Each row is a point on a landscape with many valleys, with its height.
A ball rolls from a point to whichever of its 2 nearest points has the largest drop for the distance, and stops where none of them is lower. Distance is the straight distance between rows; heights are no part of it.
<492>: [150 131 148 116  81 155  60 161  62 115 121 145 141  81 167 129  93 143
  99 186 101]  height 551
<987>: [136 147  93 135 153 104 164  91 156  87 115 107 145 191 133 120 145 147
 140  86 187]  height 472
<1684>: [182 157  99 141 144 101 202 162 114 128 195 114 137 150 132 138 146 170
 159 175 155]  height 360
<2014>: [106  78 136 147 139 128  95  88 124 130 130 161 130 168  82 125 134  63
 171 106 134]  height 334
<1451>: [125 149 125 166 125 105 203 142 156  68 149  68 153 135 163 117 128 150
 135 155  97]  height 466
<1458>: [176 104  97 133  88 133 189 156 158 146 182 172 123  83 158 164 155 159
 128  95 142]  height 230
<1450>: [104 141 188 119 153 108 136 136 106 116 144 128 165  95  40  89 122  88
 117 121 128]  height 602
<1947>: [ 90 131 101 115 163 163 138  85 153  92 146 107 150 117 182 193 157  95
 129 125  85]  height 381
<903>: [114 110 128  83  69 109 133 129 203 109 108  97 128 136 105 134 121  41
  87 129 149]  height 445
<2393>: [121 119  90 110 140 143 127 137 177 234 117 173  92 139 129 146 123 125
 159  92 132]  height 684
<1193>: [196  87 115 116  81 102 180 124 163  73 189 126 113 110 170 136 165 135
 134 116 128]  height 245
<2336>: [108 148 123 102 209 128 112 143 113 160 171 123 168  64 105  91 136 109
 119 146  93]  height 491
<1676>: [113  86 171 127 152 101 144  81 121 135 135 117  82 118 104  96 136  84
 161 127  86]  height 442
<2263>: [ 82 135 103 139 156 131 127 142 139 186  85  79 117 156  82 140 120  85
 134 170 147]  height 609
<1913>: [159  80 136 151  72 116  38 116  67  88 126 161 137 159 156 122 114 146
 119 137 105]  height 423
<2152>: [183 127 107 100  90 117 174 138 147 166 134 153  70 149 151 130 143 156
 158 116 150]  height 349
<2282>: [138 146 105  87 146 118 168 135 147 166 147 111 106 131 137 150 139 117
 137 153 137]  height 364
<1777>: [166 112  95 139  68 157 156 158 159 143 155 165 106 128 175 184 146 174
 124  87 143]  height 237
<904>: [101 140 103  79 135 162 116 140 161 109 103 102 159  65 149 142 126 114
  68 145 128]  height 766
<1145>: [112 122 188 129 154 138 113 141  92 120 151 145 158  65  72  92 112 111
 124 128 105]  height 622
<1252>: [ 81 116 155 117 151 172 127  96 125 133  86  63  93  92 117 169 151 122
 139 133 109]  height 713
<1043>: [109 153 135  86 156 137 138  74 147  95 147 138 149  58 129 137 141 101
 129  79 104]  height 751
<887>: [104 141 145  62 114 134 126  91 110  97 101  81 128 105  92 165 157  83
 105 141 144]  height 399
<2379>: [103 104 132 153 141 135 140 144 187 138 152 162 157 127 112 108  85  77
 159  90 105]  height 468
<1522>: [ 88  91 157 153  87 133  80  93 116 106  76 111  98 171  83 156 150 112
 117  91 162]  height 613
<1581>: [115 114 108 156  96 148  64 198 150 132 146 149 178 122 136 120  84 121
  89 151 116]  height 510
<1012>: [104 136 150 143  88 131 114 114 123  74 104 137 135 152 115 153 124 124
  75 110 160]  height 670
<1875>: [119 128 142 116 128 111 162  87 135 126 108  75  61 127 149 139 143 140
 118 143  98]  height 350
<2114>: [112 106 147 162 102 124  80 112 104 144 123 196 117 169  97 133 124 136
 132  87 132]  height 27
<1832>: [121 150  83 104 100 142  84 210 151 111 143 112 142  99 122  96 125 138
  56 173 145]  height 651
<594>: [144 147 114 107 178 129 145 108 117 147 122 134 137 115 112  93 106  99
 167 156 137]  height 218
<256>: [130 135  93  66 144 126 122 141 163 240 119 170  87 115 105 109 147 117
 143 109 138]  height 674
<2143>: [136 135  74 102  65 151  77 201 162 132 119 143 163 117 134 132 110 134
  75 137 168]  height 606
<1573>: [118 114 183  98 109 124 145  70 141  97  96 116  82  65 100 102 128 117
 114  84 107]  height 117
<1160>: [137 134 143 149 162  93 120  82 100  68 111  82 199 133 180 121 160 160
 109 111 130]  height 434
<435>: [151 102  96 120 103 119 177 161 187 142 174 117 142 134 124 178 154 103
 136 137 152]  height 313
<494>: [150  88 120 107 152 108 152  78 177  95 186 136 120 132 186 134 173 121
 147  77  97]  height 166
<695>: [111 115 134 139 150 155  90 152 116 123 177 147 175 102 167 171 121 108
  98 162  79]  height 536
<145>: [144 105 103 153 166  99 122 100 123 105 128 104 134 207 152 130 149 119
 144 140 141]  height 444
<1957>: [ 82 132 107 142 154 161 142  99 145 131  62 105 132 152  68 156 124  72
 148 117 175]  height 568
<560>: [147 160 152 161  99  99 191 158 135 130 142 112  86 150 143 132 138 211
  96 107 138]  height 299
<1548>: [129 201  91 130 139 133 181 129 129 104 110 112 153 172 126 166 141 163
 133 147 198]  height 492
<267>: [125 138  85 117  95 137 104 156 159 119  72  89 145 142 121 135  89  87
 103 172 166]  height 374
<1837>: [132 144 125 137 111 127 102 193 138 121 144 160 184 123 101 103  80 117
  95 143 154]  height 456
<23>: [124 132  91 142 163 155 144 128 153 144 102 124 137 147 136 121  88  98
 165 156 137]  height 244
<1040>: [157 141 132 167  86 117 166 157 128 133 109 101  77 162 185 136 133 217
 101 120 143]  height 309
<249>: [105 129 161 145 145 161  98 132  74 118 159 139 151 100 155 166 138 144
 106 151  87]  height 541
<1766>: [127 164 107 165 126 127 181 192 146 135 132 111 152 160 119 135  97 160
 131 173 170]  height 507
<1631>: [125 153 154 154 136  95 205 167 157 112 160  63 128 125 137 112 117 137
 129 179  77]  height 473
<2109>: [135 147 102  72 117 122  92 192 117 150 149 122 127  92 122  88 139 128
  57 167 134]  height 658
<54>: [146  74 140 151  97 145  68  93  86 120 111 173 100 114 146 105 101 147
 166 120  90]  height 267
<1985>: [ 97 200 122 159 153 132 163 129 111 117 104 142 153 149  78 122 105 160
 125 117 183]  height 365
<1765>: [127 120 176 158 128  81 170 103 146 137 121 121  56 129 109  70  98 158
 126  99 105]  height 400
<1032>: [119  89 140 130  77  98 110 127 174 147  99 106 110 130  93  95  81  68
 130 138  94]  height 294
<726>: [137 170 123  96 110 148 128 139  93 135 127 161  95 160 177 192 199 153
  73  88 117]  height 799
<292>: [134 109  89 133  92 128 150 164 205 150 145 149 140 173 107 160 124  89
 144 109 180]  height 296
<1841>: [177 101 126 145  86 130 161 147 177  94 167 164 126 107 156 106  98 144
 139 106 129]  height 231
<98>: [160 161 133 111 123 155 119 143  88 158 130 201  91 148 164 165 188 151
 107  76 102]  height 804
<89>: [137 116  77 161 111 117  95 166 147 204 109 143 120 182 114 148  62 140
 174 157 118]  height 572
<1968>: [113 120 133 137 171 140  93 148 108 175 167 168 159 109 130 135 114 106
 130 146  99]  height 520
<177>: [122 124 143  64 131 141  92 138  96 172 109 130 113  63 109 110 155 108
  97 146 117]  height 528
<1189>: [ 90  90 129 157  89 138 120 127 159 103  98 109 166 159  85 105  83  37
 136 111 125]  height 512
<585>: [147  82 151 148 116 142  72  95  81 107 102 129 107 106 118  87  97 137
 189 151  96]  height 331
<1467>: [168  76  70 122  88 142 123 182 195 161 166 165 156  89 136 130 127 117
 136 114 148]  height 199
<1271>: [149  99 105 175 151 107 105  99 112 165 101 112  89 192 190 125 131 174
 154 135 133]  height 280
<2187>: [136 163 110 162 137 137 141 112 112  74 107 131 143 142 154 114 105 186
 115 130 155]  height 352
<164>: [112 174 121 111 174 136 137  95  71  95 123  89 155  91 119 138 143 127
 150 163 128]  height 417
<347>: [152 119 101 128 140 106 194 173 189 147 180 101 160 151 106 124 140  81
 162 143 134]  height 328
<303>: [105  97 191 132 172 131  97 113  74 129 171 136 133 113  67 125 162  91
 173 126  95]  height 644
<1879>: [146 119 118 157 149 125 109 101  68 167  94 122  83 173 163 128 152 174
 136 117 135]  height 303
<1436>: [100 164 134 106 156 102 143 147 133 140 145 100 164 136  72 134 135  81
  95 151 142]  height 543
<1317>: [127 184 125 115 146 149 142 191 103 191 150 168 135 132 142 170 142 167
 104 125 124]  height 524
<2329>: [146 106 144  93 147  97 144  63 147 119 153 153 105 121 164 110 175 148
 127  52 107]  height 156
<1792>: [140  90 153 156 107 122  69 100  68  89 120 113 112 147 150 129 143 127
 124 164 117]  height 480
<1605>: [129 120 168 172 122 125 142 132 140  98 131 138 115  95 144  79  70 140
 121 124  94]  height 216
<17>: [175  94 122 168 144  88 127 110 120 119 118 112 121 179 194  88 126 174
 137 128 132]  height 262
<341>: [155 159 133 111 124  88 154 159  99 119 202 132 126 174 142 172 190 155
 104 130 139]  height 269
<228>: [ 88 119 155 133 157 196 104 103  82 100  95  76 102 102 147 169 176 168
 142 129 111]  height 710
<113>: [ 93 159 105  97 166 122 106 163 121 160 155 122 178 139  80 149 157  95
  86 150 164]  height 521
<1771>: [151  79 139 138 138 133  89  77 100 122 133 173  95 120 178  95 134 143
 152 107  93]  height 213
<609>: [118 126 104 186 170 103 149 103 157 100 109 119 175 205 146 123 141 150
 133  74 165]  height 463
<1770>: [154 145 121 114 102 144 102 155  85 130 115 128 124 104 171 128  89 142
 103 192 117]  height 513
<2212>: [139 109 159  94  72 132  82 136 131 191 122 193 100  89 130 126 134 117
 116 108  84]  height 759
<1404>: [136 186 129 134 121 122 185 157 126 133 143 133 119 138 132 139 134 190
 111 126 154]  height 289
<613>: [ 82  88 179 139 107 101 121 105 161 132 141 146  97 136  93 133 129  82
 114  93  98]  height 428
<2077>: [119 140 165 117 127 110 134  71  96  91  90 103 105 118 106 115 159 149
 108  88 145]  height 363
<1100>: [141 114 103 125 117 147 126  88 134 106 106 116  92 137 194 143 132 153
 117 131 117]  height 324
<543>: [132  70 178 152 136  89 130  68 130 122  65  67  89 133 140  96 152 141
 127  94 116]  height 361
<136>: [ 95 173 116 166 147 157 136 104  96 111  83 152 148 160 100 150 125 167
 119  89 190]  height 326
<1181>: [172  92  87 130  49 106 142 163 179 170 143 157 107 160 116 170 124 124
 154 118 159]  height 270
<15>: [161 109 133 164  73 117 113 194 157 146 169 186 154 139 117 118  68 144
 139 127 128]  height 333
<507>: [119 161 167 119 141  90 165  84  97 118 123  80  78 107 142 119 162 176
 106 124  94]  height 359
<2342>: [103 147  89 103 172 123 139 179 172 207 144 129 109 109  90  86 128 139
 109 117 138]  height 648
<715>: [140  97 123 117  70 117  79 108 128 132 125 188 123 163 119 135 118 103
 150 119 129]  height 170
<2051>: [128 202 124  92 147 160 135 116  92 108 151 176 160  84 152 156 157 162
 110  86 124]  height 517
<1286>: [138 120 147  98  53 111  53 162 100 139 110 139 135  95 108 109 106 111
  85 160 116]  height 462
<1791>: [109 106 118 187 189 160 114 100  92 120 121 110 122 151 167 138 140 148
 156 142 103]  height 227
<311>: [125 130 120 166 186 138 142  65 102 119  66 105 111 127 149 103 135 187
 152  84 142]  height 390
<721>: [106 133 109  79 102 135  58 172 111 183 125 146 104  86  96  94 159 123
  68 133 118]  height 598
<1053>: [ 79 114 103 149 135 147 128 122 160 140  71 105 155 168  72 122  99  48
 151 113 155]  height 549
<2047>: [158 160 141 119 125 107 155 144 106 135 175 154 110 145 149 144 158 160
 114 120 124]  height 278
<112>: [122 170 106 103 133 134 123 181 131 157 137 149 168 150 101 147 128 119
  91 140 184]  height 497
<2391>: [ 79 140 132 185 185 157 132  93  97 103 106 105 146 117 150 142 152 187
 127 112 109]  height 211
<279>: [125  90 175 130 129 112 109  75  94 120  93  91  76 124 132 118 174 155
 110  90 113]  height 343
<960>: [136 101 131  76  39 140  98 154 181 164 136 196 102 120 147 174 146 111
  99  86 114]  height 785
<1908>: [176 137 100  93 108 129 153 162 132 173 143 127  89 130 168 144 136 145
 144 159 141]  height 356
<2296>: [149 107 119 143 138  86  95 110  95 133 130 124 124 217 152 135 169 129
 122 129 154]  height 429
<727>: [110 126 141 156 139 168  87 127  72 118 136 145 121 128 178 168 151 169
  96 118 100]  height 550
<1586>: [116 151 140 102 180 163 114 141  72 135 106  83 148  65  96 115 132 127
 138 178 126]  height 443
<833>: [105 143 162  99 131  93 141 139 137 145 128 112 133 109  52  99 129  84
 107 131 144]  height 573
<1327>: [141 127  96 159 107 105 131 191 167 186 121 113 120 155 116 110  63 135
 159 167 125]  height 534
<690>: [124 111 142 127 116 127 148 105 164 128  90 106 101 104 116  89  86  85
 142 126 111]  height 201
<2375>: [112 104 148 143  52 116  89 102 126  93  80 122 105 165  88 143 116  98
 105 118 156]  height 641
<736>: [116 114 139 117 187 104 151  64 126 116 164 113 109 116 133 118 162  97
 160 110  80]  height 457
<796>: [ 78 166 113 112 182 148 141  91 156 119 130 131 165  84 111 145 134  97
 149  88 114]  height 745
<1065>: [119 112 127 119 160 120 121  74 116 123 148 175 128 168  98 137 164  99
 152  92 149]  height 362
<975>: [200 102 130 140  80 100 154 147 138  87 176 156 123 129 158 108 135 165
 131 121 135]  height 238
<1531>: [105 153 119  71 124 154 130 101 168 109 122 125 151  78 137 172 149  97
  95  97 131]  height 757
<2348>: [135 127 155 167 125 103 185 120 161  73 142 111 125 118 127  80  92 128
 129 116 101]  height 189
<1511>: [170 132 143  97 114  62 159 126 114  94 199 100 116 171 153 146 193 139
 109 141 134]  height 261
<433>: [ 84  86 163 155  88 107  94 126 152 159 121 131 107 149  81 137 109  92
 133 125 101]  height 388
<2066>: [ 62 133 167 143 169 155 128  88 112 116 117 113 125 107  70 147 166 142
 152  69 120]  height 722
<1306>: [150 149 121 108  72 154  88 199 132 159 133 171 154 113 145 150 118 147
  78 126 144]  height 562
<173>: [188 136 113  88  92 129 112 162 135 120 138 199 166  94 123  71  83 126
 140 144 167]  height 255
<2065>: [175 142 120 136 166 104 189 153 118 148 196 128 112 128 157 110 129 169
 169 161 109]  height 355
<412>: [148 146 110 119 159 154 166 112 147 117 130 136 124  92 168 112  91 148
 159 136 121]  height 192
<1268>: [121 128 100  82 165 143 143  96 148 143 152 122 117 112 168 175 152  97
 143 141 105]  height 373
<1617>: [113 126 154 146 100 126  81 197 129 158 151 132 152 109 127 118  89 139
  73 167  99]  height 558
<2141>: [121 131  99  85 148 115 118 181 147 237 153 157  94 118 106  86 148 136
 113 116 126]  height 661
<810>: [145 128 113 148 122 127 164 125 142 118 125  97  92 150 207 141 139 193
 114 133 116]  height 315
<44>: [148 101 159 112  99 140  54 142  54 109 120 113 144  87 128 122 107 103
 132 208 102]  height 533
<2218>: [166 132  85  93  97 153 109 181 157 135 122 178 161  72 135  80  82 145
 115 121 166]  height 217
<1607>: [139 128 133 152  66 140  93 175 141 154 146 221 137 141 129 135  82 168
 124  84 125]  height 290
<2158>: [103  97 182 109 174 149  99 124  87 117 142  89 143  98  85 130 154  71
 166 158 100]  height 652
<1783>: [ 88 154 127 172 184 138 155 112 135 121 142 130 140 122 156 131 124 169
 136 109  89]  height 193
<1984>: [147  95 123 148 168 131 133  78 132 133 129 153 107 129 208 108 134 173
 137  80  94]  height 188
<923>: [102 125 134 173 177 118 166  78 149 131 104 123  98 128 132  92 119 177
 146  60 110]  height 409
<2069>: [130 178  89 103 139 116 170 100 139 101 128 129 133 175 116 168 160 131
 130 107 189]  height 482
<579>: [ 84 112 137 130  94 126 143 131 198 104 113  99 156 144  87 122  99  39
 101 100 124]  height 479
<1005>: [125  90 167 144 141 110 122 124  97 130 135  97 111 127 110 105 112  84
 157 176  86]  height 416
<2414>: [149 147 139  84 145 134 144  77  85 122 108 139  93  92 154 119 155 144
 127 110 115]  height 496
<1867>: [142 135  91 116  95 124 135 139 165 111  79 108 138 161 103 112  80  71
 144 156 181]  height 306
<815>: [145  75 164 166 153 100 131  79 122 123  90  94  81 123 175  73 126 173
 132  99  93]  height 378
<1468>: [ 94  83 158 114 116 152  67 143 122 181  89  95 100  80  91 122 117 114
 147 147  97]  height 688
<2072>: [192 112 113  91 104  80 176 116 141  99 184 130 113 150 156 141 203 142
 125  98 157]  height 251
<1048>: [120 164 137 158 154  75 149 109 121  72 127  75 167 143 165 109 155 180
 109 121 122]  height 447
<1474>: [135 145  69 140  98 129 103 145 122 185  84 146 100 189 121 155  79 157
 169 156 154]  height 617
<2041>: [132 184 108 122 138 144 145 180 104 177 154 163 145 168 117 167 139 145
 119 136 173]  height 514
<1330>: [153 110  99 141 168 112 157  89 163 102 163 117 139 136 200 118 161 160
 145  91 100]  height 173
<645>: [ 72 109 136 169 146 144 122 107 131 119 102  95 127 190  80 165 146  82
 143 130 141]  height 581
<156>: [104  85 185 110 135 162  72 143  96 135 103  64 104 108  81 123 134  97
 182 167 106]  height 663
<544>: [ 89 211 118 123 173 115 145 113 100 103 157  95 164 103 144 162 161 142
 147 156 111]  height 398
<94>: [134  94  92 182 160 112 145 106 165  91 126 108 167 217 159 118 140 105
 148  97 147]  height 454
<932>: [140 115 162 171 166 107 126  98 119  87 157 136 147 126 156  88 135 162
 114  90  96]  height 410
<1542>: [138 202 100 101 150  92 172 131 113 103 173  85 162 131 135 157 164 133
 147 177 136]  height 379
<1263>: [152 141 118 103 115 150 135 116 135  97 116 145 140 104 148 112  97 123
 128 137 149]  height 210
<290>: [149 106 110 145  57 127  58 120 112  83 114 166 145 158 135 135  83 123
 134 135 127]  height 308
<1993>: [128 108 176 120 171 137 106 100  60 109 164 167 145  84  98 107 143 118
 156 123 104]  height 636
<745>: [ 74 149 162 116 185 142 130  94  96 134 132 106 140 115  45 144 166 113
 170  99 137]  height 728
<109>: [ 78  95 158 183 135 148 103 104 118 116  84 107 104 168  74 142 143 128
 146  94 148]  height 593
<1063>: [167 101  62  99 120 151 127 188 187 144 160 163 153  66 138  78 121 136
 129 117 152]  height 171
<438>: [104 126  98 121 156 113 125 164 165 210 122  99 100 137  97 106 117 107
 120 151 128]  height 632
<1498>: [125 134 115 123 138 114 114 109  76 130 137 134 113 193 130 169 177 137
 110 132 158]  height 407
<1026>: [123 124 145  90  62 143 114 149 172 126 149 154 106 125 154 192 146 123
  77  97 119]  height 790
<159>: [143 181  82 136 131 130 166 162 122 124 115 108 153 180 122 157 123 138
 130 192 199]  height 498
<302>: [139 104 177 179 170  94 144  88 110  95 126 111 118 104 143  54 118 162
 136 105  88]  height 397
<1177>: [117 143 104 174 121 157 126 120 121  68  78 119 153 162 136 125  84 133
 123 152 160]  height 325
<793>: [136  98 109 135 101 150 125 173 180 105 156 117 161 124 170 151 104  91
 120 153 107]  height 143
<2169>: [131 127 155  68 130 145 112 101  76 150 110 130 101  99 104 136 163  97
 134 149 130]  height 500
<509>: [117 116 168 136 123 120 171  74 148  87  83  95  81  94  99  70  97 111
 138 108 113]  height 154
<2127>: [111  94 123  78  99 136  75 124 157 210 112 167  96  92 130 135 133 104
 124 118  90]  height 742
<2256>: [127 112 174  90 122 109 143  71 134 104 133 152  88  73 134 103 151 134
 110  67  91]  height 140
<1030>: [160 127 106 153 160 103 196 148 151 158 166 113 102 169 138 114 116 128
 182 161 124]  height 351
<123>: [113 179 135 151 145 127 160 158 134 111 119 131 171 112  93  98  80 148
 115 134 150]  height 396
<1170>: [129 117 117 154 149 138 183 141 189 108 171 157 167 127 118 103  99 101
 171  91 125]  height 478
<1541>: [183  94 115 128  64 131 164 167 184 147 166 173 136  74 134 124 117 133
 133 106 147]  height 219
<1701>: [ 87 127  74 105 166 157 117 120 144 181  73 102 134 150  81 149 133  77
 147 145 173]  height 587
<350>: [145 118 114 137 122  99 137 108 136 100 118 164 124 183  93  84  93  91
 168 120 164]  height 260
<1453>: [171 106  90 129  42 142 135 159 175 161 138 184 104 145 149 164 132 149
 151  84 150]  height 249
<485>: [137 112 189 153  91  98 119 128 115 120 133 134  91 110 117  85  85 131
 118 145  83]  height 259
<1434>: [131  71 164 153 119 135  92 114  82  88  96  65 101 124 119  96 109 112
 179 173  87]  height 377
<1626>: [ 77 137 158 131 155 140 146  95 135 133 116  98 109  96 106 156 149 119
 124  98 100]  height 717
<316>: [153 108 167 160 158  94 107 109 108  94 151 130 192 149 189 118 147 174
 100  93 115]  height 420
<642>: [113 134  90 100 106 183  70 148 140 108  92 122 167  74 154 133 101 115
  71 150 143]  height 786
<1852>: [131 129 106 143 169  96 175 163 153 176 166  91 132 180 119 113 117  85
 169 178 117]  height 342
<1380>: [ 90 179 134 178 139  96 186 118 152  56 121  68 163 134 144  98 130 161
 126 121 102]  height 458
<2249>: [140 143  94 168 124 119 113 134 102 145  94 143 114 205 106 125  79 140
 162 158 168]  height 653
<1961>: [140 170 135  76 143 142 146 116  97 140 130 168 120  89 137 130 142 139
 120 105 120]  height 505
<829>: [125 144  94 155 162 161 175 180 187 147 146 117 167  92 161 130  99 170
 135 138 109]  height 174
<1963>: [ 89 142 156 145 129 156 100 120  65  65  91  70 145 150  85 153 158 135
 123 155 162]  height 697
<1989>: [116 116 108 137  99 177  62 148 121 131  86 126 157  87 156 151  86 120
 107 167 114]  height 821
<2115>: [124 120 162 132 142 123 127  93  79 168 101 114  57 150 117 134 179 154
 131 111 120]  height 329
<2225>: [102  66 135 104 110 152  60 131 148 178 110 138 121  78 110 125 130  89
 131 124  90]  height 719
<1665>: [133 117 176 122  79 104  90 140  98 137 132 139 121 120  97 111 104 109
 110 167 109]  height 330
<111>: [119 157 128 120 183 127 128 164 112 174 175 161 169 103 108 116 117 132
 126 143 122]  height 508
<725>: [141 165 155 134 122  90 172 160 117 103 172  83 122 133 147 136 133 155
 104 198  99]  height 481
<1945>: [156 128 111 125 125 131 127 121 135  85 137 168 156 146 126 104  95  93
 154 134 155]  height 232
<942>: [118 129 104 133 143 158 145 184 185 136 162 109 166  97 167 158 120 136
 109 141 108]  height 164
<572>: [179 122 117 116  99  94 148 107 122 141  96 132  72 180 158 108 144 174
 134 109 165]  height 339
<181>: [116 132 136  79 180 126 133  65  95 113 139 104 122  79 108 132 167  90
 176 130 102]  height 470
<1840>: [155 176  92 137 154  89 200 145 135  98 189  91 176 137 121 134 154 137
 170 162 147]  height 367
<1862>: [146 152 147 128 125 119 137 161  78 119 146 107 125 116 154 123 103 147
 106 208 109]  height 493
<233>: [134  99 167 113 105 143  73 114  64  87 132 108 123 113 138 144 138 100
 127 180 111]  height 499
<1058>: [ 95 159  94 153 121 171 113 127 116 125  56 140 138 155  93 162  98 128
 133 130 194]  height 222
<2005>: [115 127 138  87  90 119 134 101 164  93 117 107 121 143 118 171 144  72
  91 129 146]  height 419
<763>: [148 107 134 180 182 110 112 108  85 120 125  91 143 165 193 123 151 171
 132 149 108]  height 242
<1981>: [ 80 146 118 104 193 152 126 105 117 131 125 107 176 106  70 147 149  79
 150 123 134]  height 736
<425>: [190 120 105 101 106 129 101 144 127  92 150 182 185 124 127  83  83  84
 156 163 163]  height 258
<713>: [145 145 117 165 155 135 133  94 101 110  78 140 114 148 155  95 112 191
 130 102 161]  height 370
<2374>: [145 108 153  99  41 116  81 163 147 173 147 164 100 114 147 152 121 127
 101 123  77]  height 774
<2257>: [107 149 124 111 142 142 118 102  88 121 133 153 140 154 104 164 157 108
 124 120 163]  height 384
<1744>: [126 125 153 155  64 134  76 145 112 152 125 217 137 157  86 134  97 141
 120  76 133]  height 187
<2023>: [121 103 143 154 131 104 117 103 130 111 130 175 145 168  58  76  97  67
 173 109 147]  height 293
<1288>: [107 154 155 108  94 132 126 133 121 110 144 135 118 139 149 195 172 139
  60 110 118]  height 794
<757>: [115 154 109 148 180 161 173 128 151 142 149 133 143  92 174 142 104 171
 148 128  96]  height 183
<397>: [109 208 143 115 143 159 137 160  82 146 132 164 154  90 127 165 152 175
  83 103 121]  height 535
<1099>: [137 121 142 134 108 123 154 146 174  67 162 112 153 129 144 117 103 100
 121 132 104]  height 167
<1594>: [134 157 126 115 103 153 118 204 125 177 142 139 130 106 158 159 123 166
  77 143 122]  height 538
<1571>: [158 126 121  67 149 123 123 119 114 164 131 182 135  91 102  74 116  96
 157 135 141]  height 253
<445>: [138  90 105 134  89 158  76 115 133  97  92 118 137  99 172 128  64  98
 146 164  89]  height 858
<654>: [170 120 124 118 136 102 127  93  99 161  99 148  76 162 174 111 161 164
 135  88 137]  height 327
<1613>: [110 139 153  84 115 141 131  73  95  72  75  82 107 115  84 147 164 112
 119 114 168]  height 380
<196>: [149 142 146  53 148 140 127  74  65 114 127 122 108  72 127 133 168 107
 140 149 115]  height 484
<1237>: [141 141  76 116 133 135 167 157 177 147 101 105 137 134 122 106  92 115
 139 153 174]  height 266
<21>: [115 136 131 124 189 130 129 148 104 171 132  90 141  86 121 103 114 116
 127 180  93]  height 469
<2383>: [123 103 113 125 134 143 128  75 130 140  90 108  66 134 159 147 132 125
 149 129 116]  height 337
<294>: [109 138  79 120 112 166  91 134 149 148  66 132 144 128 119 153  92 104
 122 137 172]  height 357
<773>: [120 149 134 142 137 116 151 186 166 132 147 135 176 111  80  87  84 122
 108 126 144]  height 421
<959>: [153 132 112 174  96 110 182 185 180 159 138 117 121 148 113 122  88 149
 147 144 154]  height 515
<381>: [117 159 166 123 142  82 184 104 129 134 129 104  90 108  95 103 128 145
 122 119 117]  height 376
<1661>: [101 162 155 125 111 131 109 116  72  70 107 115 157 155  97 165 158 129
  74 134 168]  height 685
<1480>: [110  98 159 145 103 112 115 137 178 128 164 179 144 136 107 121  94  83
 122  98 112]  height 451
<63>: [ 95 128 143 142 152 197  95 116  66 103  77  91 127 131 117 153 136 150
 158 160 150]  height 705

For each start below, name the point where the ball stops.
<181>: <1573>
<2374>: <112>
<1875>: <1063>
<2336>: <1063>
<1852>: <1063>

Call two points neighbours if one is among the 2 nearest of the other. Go from one point of each pair to the other, from neighbour to neighbour, staying as low as possible. Name the highest point that can't be avoided.
<594>, <2114>: <1837>
<793>, <1063>: <425>
<1573>, <112>: <397>
<1058>, <594>: <267>
